Points on a hilly landscape, in no order, each with its height.
A ball rolls from a point to the lowest of its 2 nearest points, and stops where none of them is lower. Distance is the straight distance between rows; heights are no part of it.
<367>: [101 129  90 176 150 136 120 157 131 164 148 152 151 168 133 117 116 117
 151 114 123 164 167 132 145 175 182  86 154 106 148 157 144 144 138 163
 173 107 117 102  98 110 104 155 141 133 141 128 125 151 140]  height 51.1
<1079>: [100 139 114  84 130 121 116 119 105 150 142 157 150 147 105 107 145 108
 148  60 128  95 146 160 137  94 156 151 165 134 155 162 153 120 142  93
 107  89 121 132 138 148 126 171 145  80  96 128 107 164  91]  height 54.6
<618>: [148 121 117 204 137 112 128 127 142 133 135 116 115 161 139 117 121  93
 138 133 105 144 143 119 190 146 145 152 136  99 132 127 120 161 142 195
 188  98  92  84  74 125 103 143 131 154 123 138 119 132 165]  height 4.4
<65>: [144 142 146 116 129 124 121 113 117 105 149 132  92 130  94 103 192 115
 122 138  68  58 140 126 115 158 157 115 121 115 167 118 140 112 137 144
 121 126 123 132 138 126 128 174 155 135  83 100 107 105 125]  height 74.6
<302>: [139 154 145 134 166 111  94 127 102 102 163 132 115 124  79 117 186 133
 115 162  51  90 130 138  86 151 158 112 146 131 156 146 146 111  92 137
 129 138 136 122 146 117 133 141 173 134 102 101 133  88 139]  height 73.2
<133>: [108 127 109  91 108 138 151 151 105 142 136 140 155 138 155 115 108 147
 137 104 154 128 147 156 152 154 141 100 165 151 127 117 129 124 164 120
 143 117 131 133 138  96 110 139 114  98 135 131 112 154 135]  height 62.1
<332>: [156 130  86 136 155 114 116 114 100 153 179  87 157 152  85 113 151 154
 128 119 108 186 163 118 114 164 164 115 162 116 161 115 131 144  94 139
 144  85 125 114 155  99 140  95 148 106 135 131  93 164 146]  height 73.1
<494>: [110 122 115 149 154 141 146 151  75 124 132  91 176  97 145 140 120 171
 119 148 172 165 135 173 114 153 120  96 150 194 160 129 124 133 118 160
 157 120 149 130 138  63 143  87 140 126 132 130 127 141 136]  height 56.3
<301>: [102 165  99 120 134 126 105  94 153  97 167 167 113 186 117 112 107  99
 165  98 119 129 160 115 115 163 167  88 140  91 125 132 147 146 149 112
 104 150 122 127 129 155  66 155 175 135 142 104 157 148 117]  height 38.1
<1286>: [131 126 122 125 130 146 157 127 134 160 121 137 138 110 123 125  87 136
 138 145 166 213 179  72 106 149 129 130 145  83 108 117 120 137 119 127
 138 147 159 113 147 124  93 127 139 102 158 134 147 145 101]  height 40.0
<186>: [132 143 128 102 122 130 144 146 133 130 100 141 138  93 123 127 130 125
  93 119 135 116 119 136  93  76  76 156  99 122 126 121 130 104 116 104
  89 112 135 141 124 176 127 124 109 112 100 138 116 138  97]  height 27.0
<465>: [172 148 133 172 115 108 112 131 106 119 182  98 140  92 162  95 159 142
 111 153 155 108 171 180 175 153 164 135 151 154 146 131 139 138 141 129
 165 102 110 117 137  65 147 126 119 126 114 124 124 114 144]  height 67.5
<532>: [163 147 113 127 126 114 120 110 133 134 155 114  96 142 114  94 147 115
 121 130 111 142 160 116 137 183 154 132 152  99 121 129 124 142 139 163
 147 109 113 101 134 119  85 134 137 112 109 112  86 123 164]  height 25.7
<571>: [169 124 155 135  81 110 137  97 134 125 140 129 100 128 151 133 150 141
 130 145 152 113 167 115 124 190 114 103 103 117 104  87 142 104 140 134
 107 124 111 148 169 100 122 120 123 133 122 121 132  93 162]  height 22.5
<543>: [139 148 117  98 140 118 127 122 103 122 162 125 140 109  98  89 164 138
 109 127 116 100 145 155 130 130 156 125 168 142 146 124 131 121 122 110
 124 100 124 134 164 113 136 119 136  89 109 127  96 125 128]  height 60.7
<318>: [154 122 160 142 123 117 140 152 114 117 114  84  96 128 114 101 177 115
 122 164  93  92 144 109 147 150 153 134  54  98 139 105 129 133 139 159
  91 142 119 124 126 132 192 180 160 164 133  91 136 116 163]  height 77.2
<653>: [ 91 114 111  82 156 151 158 178  91 144 120 131 174 108 140 107 123 143
 136 113 142 144 126 168 149 110 134 111 165 177 174 151 121 134 157 132
 157 124 145 126 120  94 142 125 114  92 144 124 104 174 105]  height 57.5
<741>: [130 126  96 175 173 140 102 152  56 131 162  88 171 119 113 144 128 121
 109 149  97 175 114 163 120 146 125 110 140 154 142 137 115 142  56 148
 156 117 122 118 127  54 165 104 153 125 153 133 128  86 141]  height 65.7
<928>: [143 149 143  95 102 119 127  85 144  99 136 136  74 132 125 104 134  91
 132 130 123 112 126 110 147 146 137 159 139  91 112 106 118 142 161 137
 113 131 114 124 134 147  82 145 133 129 113 112 102 101 146]  height 30.1
<172>: [158 129 136 121  83 137 148 133 166 143 117 130 133 106 167 131  83 124
 144 141 184 205 194  71 137 127 113 161 132  87  98 122 110 135 130  94
 134 139 139 126 154 129  82 132 129  78 156 124 119 150  83]  height 36.4
<714>: [156 161 163  85 130  99 121 102 144 124 133 129 103 120 108 101 119  82
 137 137 137 153 162 104 130 101 157 190 163  84  94 203 103 159 139 105
 131 131 127 101 129 143  85 152 150  97 101 103  97 131 111]  height 79.6
<1224>: [130 109 122 117  63 129 118  78 185 104 121 124  51 128 129 142 130  90
 131 101 128  88  64 120 154 130 134 184  77 123  95 113 118 143 160  66
 111 134  92 162 137 146 146 116  99 158 127 129 142 103 123]  height 26.2
<1081>: [125 127 141 120 153 137 166 169 128 134 113 118 149  86 142 111 132 123
 104 151 111 129 104 136 120 107  78 149  85 130 125 120 115 117 114 155
 109 137 136 119 119 137 150 124 110 133 132 143 133 108 131]  height 21.8
<1174>: [167 137 153  90  89 114 115  76 123 141 121 146 100  77  86 132 164 132
 109 138 136  77 149 136 102  96 110 131 123 151 130 143 124  69  97  73
  80  98 118 189 153 164 172 101 104 109  72 111  93 117  99]  height 65.6
<229>: [157 125 157 120  84 108 159 131 159 145 123  99  89  96 150  83 130 143
 130 150 130 101 119 119 166 124 125 191  91 108  91 138  90 134 149 143
 108 123 119  99 126 132 172 151  84 139 146 116 119  83 149]  height 18.8
<1047>: [118 119 136 152 107 138 118 156 144 111 154 133 135 132 163 131 137 143
 138 107 158  64 111 200 197 118 138 101 124 181 168 117 159 136 194 139
 177 127 115 154 114  80 156 139 118 154 141 126 136 148 125]  height 47.2
<1035>: [154 169 123 129 169 104  95 127  94  94 185  98 147 141  89 123 167 145
 113 132  59 103 120 159  92 111 140 117 155 154 162 152 166 133  58 122
 110 130 135 132 142 131 141 103 175 121 125 123 138 111 134]  height 71.7
<354>: [167 133 103 125 123 125 143  91 144 139 134  96 109 141 111 112 138 109
 112 123 136 179 176  92 133 159 122 140 143  94 132 100 122 150 134 160
 122 105  99 126 145 124  77 108 125 105 131 128  89 158 149]  height 22.0
<1323>: [126 130 117 108  91 109  87 102 180 103 145 140 108 161 157 163 116 121
 114  68 141  94 103 138 134 157 114 102 109 136 115 125 151 136 148  63
  96 126  95 176 149 140 100 103 123 126 113 145 156 123 135]  height 17.7
<858>: [131 119  93 134 175 127  95 111 119 163 148 103 119 136  61 105 140 142
 101 142 100 193 132  88  95 170 148 128 170  81 132 121 104 133  77 150
 147 117 157 110 150 105 140 116 138 111 148 123 125 141 144]  height 74.7
<181>: [136 136 123  97 139 121 135 135 119 116 135 120 168 135 101 139 120 193
 135 121 139 127 146 115  78  98 124  91 160 152 161 129 156 108 100  67
 100 120 160 153 170 143 140  82 149  93 122 152 117 168 126]  height 8.6
<1298>: [131  80 112 165  82 125 143 116 124 146 130 117 107 171 184 151  71 132
 174  95 171 147 147 101 185 156  93 126 148 135  71  93  95 106 150 154
 182 123 110 112 103 108 112 123  96 150 143 138 135 163 162]  height 34.6
<625>: [142 126 132 102 141 112 113 122 115 112 117 113 164 136  73 133 127 177
 138 107 118 116 132 102  89  49 127 134 154 140 160 134 158  92  56  55
  99 115 153 150 142 156 171  96 141  87  99 150  93 193 115]  height 12.9
<8>: [125 105 108 136  91 119 131 120 178  97 140 123  78 162 124 117 138  98
 147 114 104  71  86 138 196 109 122 180  91 116 110 107 114 155 182 137
 159 125 113 128 104 141 141 158 109 160 153 139 146 118 136]  height 33.7
<684>: [130 118 130 121 165 118 108  71  95 116 121 109 129 147  55 134 129 168
 125 124  86  91 113 129 100  59 135 150 150 138 153 133 158  80   4  74
 110 138 149 133 119 152 178  97 124  90  94 122 101 171 135]  height 15.9
<622>: [132 105 161 209 108 136 167 110 120 147  88 114 128 148 172 138  79 137
 141 159 175 178 136  84 162 138  98 148 149 113  99 111  93 143 133 187
 151 132 114  50  79 127 126 124  96 161 161 146 142 118 147]  height 20.2
<1301>: [114 107 112 128  81 124 113 122 177 103 123 128 119 142 161 191  74 106
 131 101 161 140  80 110 174 112 102 148  88 135  94 101 113 160 175  89
 149 144 128 152  99 158 105  97 115 156 163 169 171 151 122]  height 42.6
<412>: [ 55 113  98 122 191 158 110 127  85 138 111 164 128 137  70 100 137 129
  99 122  81 111  91 120  88 113 148 109 179 117 138 153 121  95  85 127
 124 138 172 137 141 122 167 150 126 111 123 128 118 135 112]  height 25.4
<1170>: [149 130 172 125  73 138 147  84 145 120 120 139  66  95 133 123 145 111
 116 149 147  82 107 105 112  88  99 168  56  98 121 104 149 110 142  97
  62 123 127 154 131 198 159 145 118 157 111 105 124 104  78]  height 55.7
<1026>: [148 147 155  95  74 116 100  60 167 117 103 135  67 110 116 145 139  83
 113 121 143 117 101 132 116 109 130 192 100 120 101 139 119 134 154  75
  92 117  98 146 128 175 114 124 103 154  86 113  97  90 118]  height 23.0
<1204>: [137 134 117 114 113 132 141 142 184 133 110 120 123 138 148 138 151 121
 115 108 122  73  73 172 144 101 115 160  63 149 116 131 138 149 143 111
 124 121  95 138 122 143 169 150 101 180 123 144 163 132 120]  height 1.2
<1030>: [101 107 111 184 130 132 115 157 137 144 131 155 132 186 158 145  85 105
 193 107 133 143 132 131 178 157 151  91 144 115 108 141 120 141 163 166
 195 145 122 100  68 120  96 155 130 153 144 127 153 148 150]  height 56.0
<1275>: [127 114 165 168  99 139 168 121 147 125 114  96  85 107 134  94 115 140
 142 183 131 133 123  96 183 128 121 184 115 105 115  99 100 155 137 197
 116 146 113  75 105 132 152 152 100 149 188 132 110  85 141]  height 20.0
<154>: [ 67 128 100 161 174 159  95 171 110 147 123 153 140 143 106 118 153 104
 114 145  75 154 110 123 112 145 159  90 147 115 151 151 117 132 136 170
 149 139 147 115 122 117 125 164 123 138 119 134 125  98 135]  height 39.7
<675>: [ 99 137 108 117 202 123 116 129 125 135 146 143 157 160  74 112 139 144
 155 115  84 153 131  94  71 116 165 113 165 102 141 174 157 140  95 105
 117 138 162 124 147 133 143 130 169 121 132 132 144 163 109]  height 49.0
<221>: [147 140 165 122 114 151 133 103 124 140 125 137  86  59  93  94 107 138
  99 162 140 172 131  77 133 142 107 157 152  78 102  88 116 123 118 144
 119 147 146  86 159 159 103 111 122 107 147 117  97 105 114]  height 26.1
<323>: [167 146 134 108 129 103 112 131 134 128 132 137 140 126  95 138 127 183
 134 146 138 151 161  99  76 122 105 117 143 135 125 131 157  83  99  51
 105 118 163 142 178 168 114  52 143  82 126 123 133 136 141]  height 13.4
<1339>: [116 121 111 185 148 125 132 129  66 142 150  98 176 119 121 137 123 171
 103 146 158 191 148 142 109 176 130 107 168 152 126 132 105 114  78 154
 174 107 132  93 147  56 155 101 131 124 129 125 129 123 149]  height 61.0
<785>: [145 148 136 115 102 119 113  99 173 101 131 127 122 146 153 162 141 138
 104  99 138  65 108 148  87 120  95  88  86 141 136 128 173 125 131  84
  80 127 105 167 142 155 116 128 127 149 106 148 161 121 122]  height 14.2
<1190>: [ 91 119 125 143 203 150 110 131  91 114 111 135 147 124 108 149 122 164
 102 154  95 109  85 134  58 111 115  85 142 146 136 149 154  90  50 114
 125 165 173 143 142 118 164  85 151 114 137 134 146 113 132]  height 68.8
<579>: [170 141 113  86  81 105 118 143 159 152 111 116 132 105 146 117 133 131
  96 104 138 130 128 155 160 125 143 161 128 147 106 148 104 138 149  73
 126  88  85 132 149 117 137 129  76  99 105 129  92 139 135]  height 10.7
<986>: [126 153 122 106 103 114  85  80 150  85 164 159  78 174 138 114 120  85
 158 106 126 117 137 115 149 176 156 120 145  96 102 122 126 135 156 107
 119 139 113 133 131 155  64 140 153 129 112 103 131 115 152]  height 33.8
<852>: [171 134 149 118 106 104 121 122 139 116 143 114 104 125 132 107 187 114
 116 142 107  65 134 144 150 154 153 127  86 124 134 118 146 135 147 134
 117 117 101 150 142 111 165 159 145 150 110 103 126 111 152]  height 75.9
<853>: [176 166 140  86 117 100 104 120 161 118 108 105 116 108 105 118 138  98
  93 128 138 162 146 115 108  85 133 190 121 104 109 160 114 149 132  98
 111 110 110 128 135 163  97 117 126 109 106 121  91 138 126]  height 78.7
<823>: [102  98 121 108  69 121 113 112 147 104 144 140  85 159 146 125 136 110
 164  93 117  42  94 139 171 128 136 160  91 130 104 104 116 116 172 104
 123 135 112 144 129 129 148 156 110 150 130 118 153 100 133]  height 29.9
<31>: [108 111 158 198 117 129 147 176  95 146 112 127 145 146 184 131 112 168
 164 184 122 133 123 147 136 156 129 102 133 161 105 162 102 120 152 168
 156 157 136  76 107  74 167 148 104 145 126 132 132  87 169]  height 68.6
<200>: [109 148 141 111 156 147 145 153 116  94 107 112 175 131 157 158 145 144
 108  94 137  82  85 181 103  78 107  78 119 201 168 176 163 134 115 150
 107 129 135 145 128 144 143 133 135 138 110 140 149 137  98]  height 17.4
<464>: [ 95 147 100 159 121 141 119 107 133 123 134 154 110 171 127 131  92 116
 149 129 143 170 159 103 114 186 161  82 148  89 104  91 130 138 148 161
 126 147 125 129 120 133  59 153 148 165 146 124 151 134 140]  height 37.0
<1277>: [136 118 142 180 101 120 149 103 143 123 114 107  94 150 146 115 104 113
 139 159 130 145 134 101 188 145 134 158 142  98  99  93 102 160 146 187
 153 130 113  82  97 126 105 151 115 151 154 142 118 117 156]  height 12.3
<682>: [107  97 128 168  84 108 118 164 144 115 139 147 103 189 175 130 104 141
 187 129 118  66 102 162 174 128 138 134 122 134  96 147 108 133 174 125
 175 158 140  93  90 122 148 165 110 134 145 137 153  93 165]  height 62.6
<896>: [132 109 122 136  85 133 138 139 187 122 100 132 109 128 178 177  90 137
 126 125 171 119  78 136 135 120  79 149  51 142 107 103 141 151 167  99
 137 133 136 142 105 162 130  98 108 166 147 153 168 118 121]  height 44.9
<1069>: [128 127 124 126  87 128 124 108 139 109 145 146 112 157 170 156 107 138
 144 109 163 104 140 127 112 181 103  76 111 124 109  86 152 107 149 117
 103 139 127 168 148 125  86 107 134 131 125 133 149 114 158]  height 26.8
<476>: [166 159 154 102 163  88  95 124 148 111 120 103 130 112  65 124 139 117
 124 143 113 177 158  91  87  62 133 210 133  96 112 172 124 131  78  88
 120 136 142 121 141 155 114  93 165  97 127 104  97 156 117]  height 77.7
<1333>: [142 152 125  80 100 100 110 128 123 147 104 136 144  79 112 120 138 138
  97 112 151 112 130 176 134  93 141 172 147 174 121 150 109 110 133  58
  99  79  96 152 147 134 156 131  99 104  82 134  94 132 100]  height 15.3
<1127>: [ 98 105 132 104 102 178 179 129 119 121 106 145 114 102 164 132 103 128
 143 120 136  86 100 116 116 100  87 107  89 116 139  77 129  90 158 157
  94 149 160 145 108 164 120 140 110 144 133 114 128 116  92]  height 38.7
<591>: [126 111 150 153 103 103 143 166 130 129 132 129 129 143 173 111 132 147
 152 156 119  82 120 170 165 137 142 138 107 147 111 144 127 130 163 139
 150 133 119 105 115  93 172 166 107 144 133 125 143  90 161]  height 65.4
<1053>: [179 143 151 122 113 112 127 112 132 131 142 133 114  99 110 122 147 159
 109 165 136 131 156 110  83 150  90 114 117 117 117 110 144  89 111 111
 112 127 145 135 172 139 110  80 133 105 121 121 137  93 145]  height 17.8
<616>: [ 97 102 138 112 181 156 153 152 127 131  83 155 157 138 155 138 110  82
 155 133 128 171 104 113 147 101 116 125 121 143 134 156 111 148 170 165
 142 171 133 100  80 132 101 147 114 133 161 134 152 128 124]  height 23.8
<179>: [114 110 106 109 136 119 120 142 181 126 122 131 150 167 161 181  85 108
 149  68 169 133 124 123 164 126 104 110 103 144 121 134 129 167 166 122
 141 133 119 157  95 138  79 114 142 134 152 139 168 178 117]  height 39.1
<211>: [107 102 128 120 165 145 155 176 125 134 100 137 158 127 159 115 126 114
 142 144 104 145  90 147 153 101  96 132  97 160 131 152 108 130 160 177
 139 152 118  95  82 122 149 140  93 141 142 138 131 106 148]  height 12.0
<147>: [101 142 139 142 215 142 128 108 107 101  95 132 143 118  82 137 136  85
  93 139  84 171 112  95  92  48 105 170 122 106 135 155 134 129  60 119
 109 150 147 116 111 169 133 116 155 104 142 147 129 152  86]  height 44.0
<284>: [ 72 111 119 142 145 166 137 171 102 151  72 162 131 114 150 158 115 140
 157 155 134 169  83 111  99 158 128  68 127 156 129 137 108 115 155 198
 142 163 159 125 111 106 120 134 107 147 137 113 138  98 141]  height 49.6
<1289>: [204 160 154  84 100 116 115 117 130 137 143 104 121  61 110 122 186 130
  78 153 133  99 134 150 114 110 135 147 101 152 125 145 116 112  89  75
 103 111 104 174 171 123 190 102 116 138  99  98 107 118 117]  height 64.3
<501>: [142 153 158 113 117 127 131 127 128 102 133 115 150 123 152 147 163 145
  91 123 139  50 112 174 100  93 127  92  94 167 150 149 172 126 122 106
  88 128 109 162 141 129 172 152 138 161 103 139 169 132 107]  height 9.8
<1012>: [176 152 112 188 125 114 103 131  82 116 200  81 164 122 132 115 154 136
 110 132 139 140 168 180 143 148 154 134 139 155 173 125 156 147  86 155
 154  95  93 130 133  69 146 102 155 143 124 126 123 117 136]  height 69.6
<854>: [141 133 125 108 101 129 131 167 165 135  96 124 155 117 183 170 110 159
  99 115 167 126 108 168 112 131  86 113  78 171 129 132 146 146 144 104
 123 112 126 152 124 141 125 103 118 144 119 148 145 137 132]  height 47.7
<203>: [134  67 110 188  68 107 124 123 134 132 163 106  68 180 153 153  96 127
 184 101 140 113 129 108 195 128  99 144 140 139  67  94  85 120 165 149
 193 116 112 124  93 116 146 128  89 147 154 160 134 145 154]  height 37.3
<178>: [ 91 122 120 156 102 146 131 121 132 110 127 147 110 167 157 157  98 125
 169 120 153 112 129 122 126 178 134  80 114 112  99  70 131 116 153 159
 128 158 135 143 123 121  73 132 142 167 131 128 153 113 156]  height 31.4
<104>: [176 142 166  95  95 129 124  97 135 137 129 141  86  79 100 103 133 135
 120 145 150 149 160  92 120 155  98 140 146 100  92 115 112  94 119 114
 115 133 144 112 179 151 107  89 114  99 113 102  99  77 142]  height 21.9
<1338>: [145 126 122 125 195 118 101 102 143 152 129 100 116 128  57 119 119 140
 120 156  98 209 129  75  87 131 136 164 152  69 127 128 118 141  55 113
 140 147 162 108 157 126 130  94 155 103 164 112 127 152 134]  height 76.0
<679>: [ 65 114 115 118 147 166 134 160  94 146 109 171 131 106 100 104 127 135
 116 133  92 123 100 122 105 143 143  98 162 115 119 120 103  93 129 155
 124 148 166 129 138 110 139 160 107 131 130 121 122 107 120]  height 32.2
<1330>: [141 121  98 124 157 139 157 110 150 139 118 106 151 150 114 133 125 105
 119 120 143 168 170  89 126 131 121 112 126 102 159  95 128 159 132 159
 118 112 110 144 112 144  79 110 132 121 150 148 123 164 121]  height 17.5
<912>: [106 138 136 209 141 134 100 158  89 139 159 133 134 125 111 137 171 132
 112 171  93 117 156 153 120 175 191  86 127 125 184 116 142 130 119 150
 161 133 125 134 145  79 146 155 153 154 103 107 121 100 140]  height 82.6
<859>: [ 89 118 117 136 101 126 101 142 143 104 153 152 118 186 169 128  84  99
 185  95 126 106 105 135 182 137 152 123 134 103  83 129 113 138 171 123
 167 165 136 105  91 140  92 162 131 138 139 131 171 136 147]  height 59.5
<345>: [137 144 130  98  76 114 104 104 161 147  82 146 105  94 134 154 138 121
 119  92 143 107  96 164 110 119 130 163  95 155  99 142 127 106 138  37
  84 104  78 148 131 156 140 128  96 137  77 135 117 111 109]  height 19.9
<459>: [161 153 131 111 107 138 136 139 154 139 114 115 134 104 152 152 175 129
  93 127 125  72  88 167 107  95 130 144  61 153 125 146 156 140 103  87
  84 126  91 147 140 144 194 154 116 191 102 133 168 147 104]  height 5.7
<47>: [110 102 153 177 132 133 151 163 114 141 103 101 118 128 116 129 161 128
 133 165  98 115 148 110 134 155 147 109  69 103 144  92 122 129 137 184
 111 155 121 124 122  98 170 166 138 175 132 112 138 100 153]  height 78.6
<977>: [109  90 133 116 137 141 146 133 146 118  99 153 144 153 171 175  68  95
 183 116 167 154 107 113 173 112 117 123 115 140 115 123 107 156 174 157
 170 176 137 123  67 139  84 131 128 146 179 126 172 157 128]  height 33.3
<333>: [ 99 132 144 194 119 124 121 156 116 144 135 148 116 146 126 129 146 141
 147 161 104 114 152 135 127 189 173  94 125 114 130 107 128 128 140 158
 150 144 126 118 140  96 122 174 135 161  99 115 130  81 159]  height 80.7
<1042>: [110 139 123 101 193 148 139 174 113 121  92 109 193 136 151 165 132 134
 136  96 133 147 102 148 102  95 117  82 120 198 176 186 148 155 112 157
 115 134 145 137 108 145 123 110 154 109 134 132 144 147 118]  height 16.9
<906>: [122 125 129  91  93 120 119 172 145 143  76 152 141  92 156 139  95 124
 120 115 165 159 146 119 108  80  92 176 103 115 109 141 124 111 144  68
 107 113 138 130 116 157 107 140 121 101 116 131 121 153  80]  height 30.7
<98>: [102 141 123 101 139 121 132 139 107 128 134 151 147 129 120  98 154 107
 120 100  98  85 118 167 132 109 133 143 141 132 137 145 140 120 140 131
 114 105 118 115 126 140 123 165 126 110  98 134 120 128 121]  height 57.6
<1135>: [105 134 135 112 190 129 154 134 139 123 103 133 161 117  98 125 137  84
 121 127 109 168 148  99 101  61 125 175 128 101 143 156 124 146  98 121
 111 136 135 124 118 148 109 140 149 102 144 143 126 159  69]  height 40.2
<1082>: [100 128 130 104 134 151 148 160 110 115 131 131 156 106 161 112 136 147
 125 112 146  83  89 207 164  86 123 109 136 198 183 138 137 127 181 148
 143 131 123 147 113  99 155 141 100 135 129 115 117 152  96]  height 51.9
<580>: [109 122 123 144 109 169 147 104 122 151 113 146 123 128 146 143  76 121
 130 139 176 204 160  80 131 163 138 108 146  88 109  73 122 131 142 171
 137 143 136 118 123 135  74 129 131 148 172 132 143 142 112]  height 42.9
<1183>: [ 83 137 149 156 196 160 128 108 109 104 100 152 121 101 107 135 134  98
  74 171  85 151  85  95  83  89  97 123 127 104 137 123 133 117  96 158
 107 162 158 109 119 163 123 121 143 139 150 150 141 101 102]  height 48.6
<29>: [115 129 146 119 154 133 149 142  89 111 128 142 157  84 122 128 128 173
 100 156 140  91 120 155  85 124 111  99 140 161 135 130 142  91  97 109
 119 141 162 149 158 101 159  98 149 114 124 131 138 114 121]  height 66.5
<702>: [143  84 101 158  67 101  95 130 151 142 182 118  90 160 160 161  99 121
 155  70 132 114 109 127 204 145 120 126 142 143  75 129 107 142 174  99
 189 102 102 139 101 110 142 118  87 124 140 166 138 161 152]  height 39.8
<1175>: [183 150 145  76 133 105 115 107 113 127 157 103 112  88  75  99 172 129
  97 147 105  99 136 140 117 128 128 154 137 141 128 137 106 109  85 115
 129 113 126 143 168 116 154  99 132 105 101  96  87 103 141]  height 62.9
<982>: [173 140 127 113 186 101  93 127 137 122 129  76 138 133  64 131 133 136
 140 135  75 179 126  97  87  85 121 178 130  97 130 133 131 133  37  84
 125 144 156 125 140 144 132  75 162  99 154 108 114 164 136]  height 76.8
<1252>: [138 136 120 133  90 112 119 117 121 128 168 141 122 139 172 110 128 137
 135 118 164 106 158 164 182 175 161 100 169 154 119 122 135 126 161 101
 152 102 111 135 149  91 114 131 111 102 121 133 112 121 151]  height 65.0
<545>: [119 132 162 143 157 143 144 109 117 111 119 147 100  85  93 117 137 134
  94 169  97 109 111 100  77 110  94 126 117  89 130 103 143  97 102 145
  98 155 157 122 134 159 120 122 144 135 124 129 140  99 107]  height 51.8
<642>: [150 131  90 111 155 124 130 122 191 124 136  99 159 182 122 142 126 119
 139  84 136 145 174 102 127 109 124 103 114 122 169 129 148 170 135 122
  90 106 101 164 124 147  93 111 151 115 142 148 125 183 113]  height 12.6
<1116>: [ 83 134  94 140 189 146 105 157 126 147 148 158 148 153  97  97 138 111
 145 124  87 173 137 107  95 146 184 101 157  97 147 180 146 147 124 137
 147 125 152 115 129 122 128 166 156 121 141 131 140 135 118]  height 45.4
<445>: [157 136 104 164 167 124 125 137 144 119 141 100 144 151 124 113 149  88
 109 136  92 139 133 139 158 139 128 147 109 111 152 120 132 172 122 197
 150 105  92 113  88 133 104 131 143 155 122 143 132 118 153]  height 12.2
<757>: [138 142 189 139 109 127 143  84 114 104 127 157  83  90 113 125 140 124
 110 167 126  88 117 105  88  85  88 142  92  96 124 102 165  96 129 123
  81 141 150 126 131 191 125 127 143 142 106 116 143  86  83]  height 53.9
<564>: [130  94 120 172  83 105 101 152 142 131 170 135 121 160 166 165 102 149
 161  93 151  90 101 174 205 138 123 105 134 175 110 136 134 136 181 132
 210 109 116 133  92  96 153 127 115 149 145 156 138 148 155]  height 42.8
<1010>: [141 141 145  69  87 103 110  71 119 116 134 162 112 115 113 131 163 130
 137 122 146  86 153 149 111 129 126 104 168 154 137 134 129  85 126  69
  88 102 112 178 171 142 137 105 120 100  88 122 112  99 113]  height 67.1
<894>: [119 111 133 181 125 135 159 132 108 169  99 116 147 125 159 138  88 146
 123 144 175 205 153  86 121 168  99 116 148 114 102 130 100 119 116 184
 159 121 128  64 102 107 117 123 104 142 131 136 148 127 146]  height 26.5
<1217>: [115 116 110 104 196 143 154 151 163 143 124 111 188 164 128 154 126 131
 173  81 141 151 152 105 105 108 145  88 121 154 183 159 144 175 126 147
 109 122 138 142 112 137 113 120 161 116 145 131 141 167  96]  height 5.6
<1128>: [ 97 106 113 101 188 161 146 124 128 156 104 129 130 106  76 107 132  97
  98 131 104 171 128  70 102  99 131 142 157  79 155 115 101 139  98 143
 118 137 159 129 119 138 125 139 126 105 164 140 118 157  81]  height 35.6
<1249>: [156 120 129 108  61 125 112 146 170 136  91 138 114 107 193 146  76 122
 119 117 173 182 144 100 147 121 104 170 107 104  94 120 113 125 158  54
 119 120 123 127 134 145  98 125 102  98 135 127 126 140 101]  height 33.6
<420>: [132 123 134 134 117 119 151 157 115 133 113 114 172 121 183 161 109 165
 121 141 176 135 129 170 128 158  96 104 108 184 130 139 137 142 138 164
 148 113 127 131 127  94 131 103 129 149 121 138 145 128 160]  height 51.3
<111>: [118 136 126  92 163 113 119  97 110 139 144 154 146 158  59 106 151 143
 178  90 103 117 152 107  96  96 168 135 182 120 147 163 154 115 101  73
 104 115 146 134 156 150 144 141 166  95  94 128 109 178  99]  height 51.6
<943>: [ 77 110 115 127 195 137 125  91  79 138 109 146 135 121  60 112 129 136
 101 116  85  94 101 139 101  88 126 147 158 127 134 150 127  81  41 110
 105 134 151 137 124 139 177 126 127  87 101 127 104 148 113]  height 20.1
<874>: [145  98 110 147  98 129 165 122 122 166 104 107 149 139 169 145  90 139
 128 107 190 187 179  97 152 165  83 127 129 132 109 108 113 117 130 154
 160 106 112 107 124 111 101 112 100 119 124 134 123 163 150]  height 31.3
<507>: [ 70 129 132 116 128 147 140 175  86 120  97 172 150 121 165 132 110 147
 172 138 140 138  89 171 129 148 145  73 154 186 133 163 130 121 173 151
 159 160 152 115 124  98 120 150 124 128 132 108 132 120 138]  height 57.7
<340>: [162 127 146  88  68 101 140 115 148 148 128 126 106  96 158 108 136 137
 120 128 140  95 125 141 167 144 137 160 115 138  94 134  98 121 156  95
 117 102 106 132 154 112 158 134  76 124 113 116 107  92 143]  height 14.5
<935>: [108 134 146 103 138 156 150 109 118 141 105 146 110  74  84 100 109 101
  87 151 113 167 117  77 134 103 124 164 156  75 140  89 109 132 118 151
 106 140 139 108 133 165 108 137 129 110 158 129  92 141  85]  height 31.0
<775>: [185 156  90 130 137 107 104 137 124 139 182  80 160 144 124 111 150 129
 108 107 116 156 163 153 150 141 156 142 140 133 158 147 149 168 101 143
 142  81  95 118 138 119 126 103 150  98 124 135  94 147 150]  height 71.6
<781>: [120 119 103 159 196 147 130 121 121 133 127 104 157 147  99 135 141  94
  98 144 110 180 136 103 107 138 136 110 126 111 173 110 115 162 105 194
 124 113 111 121  82 126  95 116 143 151 141 143 143 124 132]  height 21.0
<441>: [162 153 115 138 167 118 106 155  75 108 173  85 165 114 103 125 148 129
 106 138  85 135 108 177 114 113 114 135 139 162 141 136 138 153  43 119
 129 134 126 148 143  96 165  99 158 118 148 138 131 101 127]  height 69.5
<873>: [ 82 110 129 101  97 144 148 134 127 111 119 154 121 144 156 120 117 122
 166 107 120  72 101 148 143 120 120 135 109 120 113  92 116 101 170 144
 113 148 135 125 118 131 122 164 110 149 133 119 140 109 134]  height 34.2
<1031>: [ 83 127 149 120 134 146 160 154  78 114 120 159 144  73 143 112 119 169
 133 163 156 103 119 163 123 153 137  93 163 174 127 125 113  95 150 121
 134 153 166 136 152  71 150 130 123 129 126 109 129 111 118]  height 63.6
<60>: [ 96 103 118 117 135 181 168 138 117 134  86 144 131 105 149 156 112 131
 141 134 140 124  93 106  94 130 104  67 114 127 153  87 128 110 152 191
 120 158 169 138  97 150 100 126 111 144 145 119 138 119 104]  height 42.7

For each start below, name the point where the ball stops.
<47> -> <211>
<986> -> <1217>
<29> -> <823>
<476> -> <618>
<203> -> <618>
<1339> -> <211>
<757> -> <181>
<465> -> <618>
<1286> -> <211>
<543> -> <181>

Call two points neighbours if one is among the 2 nearest of the other. Go from one point of each pair to the other, from neighbour to neighbour, staying as low as possible. Name the highest point that can't be avoided.
<618>, <181> -> <1069>
<211>, <181> -> <580>
<579>, <1217> -> <781>
<618>, <579> -> <1275>
<1204>, <1217> -> <200>

Two balls start at each pair of points below. Name the first point that both come to, or write -.
<301>, <859> -> -
<1010>, <1289> -> <543>
<367>, <464> -> <181>
